Points on a hilly landscape, in no order, each with its height.
A ball rolls from a point to whichever of its 2 nearest points has the largest drop for the distance, and stops where none of them is lower. Distance is the straight distance between rows; heights are no part of it.
j252 height 2.13: [128 148 137  92 131 124 139 101 116 147 132 105 118 168 118 182 162 163
 116 164]
j75 height 7.05: [157 128 105 107 153 129 173 108 174 114 188 139 170 176 136  84 162  92
 144 103]
j622 height 2.96: [131  80 104 115 131 123 136 114 139 133 185 145 190 153 154  79 151 156
 148 115]
j548 height 3.15: [125 146 117 127  98 147 123 132 110 121 123 159 120  84 127  89  96  94
 108 101]
j115 height 1.02: [146 117 143 134 118 143 125 143 146  83 162  95 142 144 111 159 164 158
 110 156]
j297 height 4.83: [169 128 126 119 141 146 104 126 123 131 128 131 142 136 107 131 138  97
  78 151]
j131 height 2.91: [124 108 143 184 123 185 116 183 128  98 121 107  99  96 144 118  74 175
 162  88]
j533 height 3.91: [154  80 118  75 144  83 128 100 144 169 111 149 185 148 183  98 130 132
 181 117]
j779 height 3.73: [151 197 147 121  98 136 115  82 120 187  82  67  86 133 124 187 122 132
 120 143]
j870 height 6.98: [139 147 132 124  29 117  97 147 126  92 117  78 101  91  82 166 146 133
  90 146]
j562 height 3.44: [116  95 145 166 142 123  83 134 115 117 124 120 134  77 157 118  80 208
 171 109]
j77 height 1.84: [ 93 129 122 151 178 114 108 145  90 166  76 156  90 121 118 152 109 104
 101 153]
j711 height 2.20: [103 150 126 119 111 126 170 126 147  97 147  93 104 121 143 161 126 165
 181 109]
j844 height 6.16: [157 185 130 108 166 111 123 104 124 155  69 122  81 142  78 198 123  79
 101 148]
j799 height 2.25: [104  67  91 136 139 107 129 155 138 118 163 161 176 131 117 111 129 140
 129 120]
j143 height 7.76: [187  69 126 129 146 105 115 123 188 103 128 141 207 132 146  90  91 109
 165  91]
j57 height 2.73: [112 176 151 147 112 146 150 132 148  84 153  96  70  83 125 124 110 160
 176 107]
j991 height 7.31: [160 108 114  96 192  97 167 112 179 115 145 152 166 158 133 108 134 100
 167 124]
j399 height 3.86: [106 158 160 171 176 165 152 134 130 131 132 133  88 140 150 105 106 119
 140 112]
j232 height 4.44: [128 113 118 116 126 105  91  83  92 190  80 150 161  97 183 101 105 129
 134 122]
j199 height 5.67: [178 144 138  92 146 217 144 148 108 144  97 139  70 131 131 115  73 139
 134 107]
j939 height 6.01: [140 100 138 137 184 193 160 173 133 102 123 171 106 157 138 102  92 131
 142 108]
j657 height 3.32: [111 155 121 110 151  87 151  99 156  87 174 134 127 102 119 122 145 124
 166 123]
j498 height 1.31: [ 89 113 109 134 110 128  83 151  60 181  74 151  93  98 114 153 112 138
  89 162]
j208 height 6.96: [177 147 136 167  86 160  81 167 127 121  79  89  79  89  94 159 109 102
  82 121]
j307 height 2.04: [140 120 158 153  95 147 108 108 146  78 198 106 164 136 122  91 171 162
 113 151]
j401 height 3.28: [ 83 175 150 138 128 105 160 120 149  54 175 122  76  94  95 128 146 142
 173 129]
j489 height 2.86: [110 130 113  90 119  84 162  93 147 121 156  91 143 128 167 163 156 182
 189 125]
j360 height 2.67: [139 170 143 125 178 176 139 159  92 158  79 140  20 136  80 152  90 133
 135 118]
j271 height 2.05: [ 93 145 121 186 127 114 144 169 158 103 105 102  99  98 121 156 103 104
 143  96]
j571 height 1.30: [141 130 139 141 137  90  65  91 123 126 137 115 162  78 125 122 130 135
 110 148]
j557 height 6.18: [166  83 152 152 178 177 127 174 149 123  88 124 122 150 149 136  84 149
 146 127]
j915 height 5.84: [163 111 137  81 155 202 164 135 115 140 118 170 117 158 164  86  94 132
 148 106]
j279 height 2.47: [159 111 127 152 164  80  86 108 154 149 101 110 178 120 127 146 129  98
 100 150]
j822 height 1.12: [ 74 106 127 140  34 140 125 133  96 140 182 135 162 152 131  73 172 155
  91 144]
j168 height 0.87: [ 93 137 121 100  97 141 116 131  63 179  98 130  90 118 134 160 121 171
 117 152]
j791 height 3.71: [122 122 124 157 105 127 116 110 117 183 125 115 178 159 156 124 157  89
  77 139]
j322 height 8.29: [123  69  95 109 174  80 170 154 192  95 137 129 162 149 122 164 136 145
 205 127]
j800 height 2.41: [122 131 127 132 140  79 108  89 136 103 175 137 171  90 131  93 138 132
 140 118]
j90 height 6.42: [155 157 137 115 159  96 107 118 136 124 101 104 102 106  89 180 135 114
 108 156]
j580 height 5.90: [137 197 139  84 161 126 144  66 106 168 101 145  86 176  85 191 145 113
 109 147]
j348 height 1.49: [ 83  71  88 111 121 111 134 179 105 123 146 152 137 129 105 155 152 166
 116 147]
j255 height 4.06: [116 122 127 159 131 150 126 142 115 171  90 123 138 152 158 141 114  98
  94 125]
j388 height 3.22: [127 140 126 141 134  98  98  89 111 186  95 106 159 129 146 159 143 105
  89 162]
j696 height 5.49: [202 147 129  89 116 195 127 126 118 146  85 112 110 145 132 142  97 109
 103 128]
j790 height 5.23: [205 143 114  76 110 177 134 111 134 125 130 131 146 144 111 115 123  85
  91 126]
j679 height 1.40: [ 90 114 100 148 121  95 132 174 137 117 110 127 131 106 108 160 123 110
 121 122]
j438 height 3.56: [ 85 153 132 153 137 149 159 137 112 134 136 160 108 133 135  91 117  82
 107 110]
j952 height 7.17: [173 109 121 159  80 137  71 154 141 115  98  84 151  92 118 150 112 115
  79 123]
j161 height 4.73: [133 159 125  98 127 123 102  50  79 190 112 136 140 109 183 101 143 122
 126 131]
j482 height 3.16: [106 205 158 154  92 147 171 122 145 127 121  67  62 129 130 155 113 137
 165 100]
j545 height 1.35: [ 83 135 100  79  73  80 148 145 118  89 160 145 115 110  65 151 169 137
 123 146]
j893 height 2.74: [123 130 144 134 121 145 152 103 138 111 188 114 153 154 161 100 168 152
 139 125]
j40 height 1.98: [107 103  75  60 102  97 138 157 114 100 173 174 133 101  76 113 144 136
 130 127]
j572 height 2.54: [ 80 147 152 159 122 115 130  77 111 132 195 152 151 144 148  53 179 121
 114 138]
j172 height 7.38: [150 133 142 130 108  93  54 127 105  94 136 126  99  71  69 139 160 142
  80 180]
j748 height 5.04: [111 170 136 107  76 140 127  73  76 161 145 131 127 123 173  81 156 128
 117 122]
j697 height 7.94: [185  60 102 112 124 108 107 145 183  82 146 118 203 121 117 128 119 143
 152 112]
j136 height 1.44: [118 134 129 115 129 132 124 125 108 140 124 117 112 114 142 145 124 162
 133 142]
j447 height 2.55: [123 131 131 179 123 177 140 198 142  86 116 109  83 123 113 142 104 126
 135 101]
j229 height 2.31: [109 141 138 159 165 154 102 169  72 166  79 149  31 121  85 155 111 129
  99 151]
j238 height 1.90: [149 108 107  87 110 122 125 149 132 114 120 100 123 138  98 193 144 150
 115 153]
j795 height 6.33: [136  82 146 145 180 156 167 151 170 125 107 120 146 180 176 141 105 145
 184 119]
j316 height 4.19: [163  75 144 116 152  90  77  84 130 183  85 156 196 131 184  91 104 134
 159 125]
j656 height 1.83: [ 95 117 111 125  90 137 133 107 105 155 193 160 161 160 134  55 180 125
 101 130]
j522 height 7.54: [156 115 127 153 111 143 122 139 165  83 137 111 166  97 145 103  93 118
 149  80]
j294 height 7.95: [109  83 132 151 220 144 146 162 134 117 140 174 138 175 126 121 134 143
 135 146]
j594 height 5.35: [ 97 193 148 108 109 138 149  65  85 153 152 163 101 157 132  83 170  94
 101 137]
j422 height 6.48: [109 106 126 139 158 115 183 117 164 121 126 113 145 151 197 130 120 147
 214  92]
j59 height 1.72: [ 54  97 108 136  67 117 134 165  96 141 150 144 145 132 124 128 152 151
 101 143]
j756 height 7.24: [127 172 165 155  73 144 121 123 133 119 127  91 110 143 109 131 153 106
  80 155]
j476 height 5.63: [116 195 155 123 152 132 143  86 106 154 124 142  88 162 112 129 144  93
  97 147]
j154 height 8.09: [ 96  83 141 189 174 144 116 144 117 139 147 146 158 154 154 111 132 147
 108 140]
j632 height 7.37: [105 127 162 162  76 171 131 167 110 108 135 119  97 174 105 135 158 142
  78 162]
j166 height 7.11: [150 173 135 113  40 151 112 130 116 111 114 114 102 126  78 140 138  89
  69 147]
j912 height 3.46: [124  97  96  58 137  79 165 103 137 157 138 128 165 159 171 139 158 165
 179 124]
j210 height 4.41: [140 114 137 163 168 165 104 139 100 154 116 161 141 153 129 107 123  91
  68 148]
j81 height 6.73: [168 161 141 155 114 116  96 150 142  90 109  91  73  92  73 173 142 106
 101 138]
j659 height 2.61: [109 124  93 108 114 117 136 157 123 103 154 177 132 103  91 101 128  87
 107 117]
j838 height 7.39: [152 142 124 147 101 110 111 132 164 112 114  83 146  81 136 141 101 107
 125 105]
j397 height 3.18: [125 105 130 134 113 157 109 151 103 135 103 135 118  87 163 100  59 174
 167  87]
j787 height 8.12: [166  51  97  73 133  94 152 157 191 108 113 134 190 144 126 136 114 134
 190 118]
j734 height 7.65: [184  97 144 148 154 141 111 130 163  73 131 151 166 101 142  78  59 123
 172  72]
j190 height 6.63: [113 103 109 122 138 120 173 135 150 139 116 153 162 151 181  98 110  99
 173  80]
j513 height 6.80: [133 132  90 102 114 129 172 114 139 141 154 150 168 148 160  75 134  76
 140  75]
j817 height 7.14: [131 154 144 112  70  86  89 103 125 108 136  92 124  94  86 158 165 143
  99 174]
j755 height 3.45: [105 203 145 148  82 132 142 103 113 186  89  65  69 124 148 153 109 124
 140 104]
j521 height 0.59: [ 76 123  93 112 114  57 128 148 116 136 119 138 119 108  81 173 149 121
 113 156]
j994 height 7.55: [130 123 140 133 239  94 149 104 167 104 141 151 133 138 132 119 131 116
 172 137]
j702 height 7.77: [ 90 137 152 151 221 117 147 120 123 125 154 165 112 155 123 122 146 129
 130 156]

Call two points neighbours if one is among the 2 nearest of the other. Go from one point of each pair to the other, from neighbour to neighbour, staying as low as possible. Name the highest point that can't be avoided.
j711, j870 -> j632
j115, j348 -> j893
j521, j822 -> j939
j168, j115 -> j252
j711, j571 -> j657
j822, j348 -> j59

Where does a ball stop that starts at each point below?
j787 -> j711
j81 -> j711
j557 -> j571
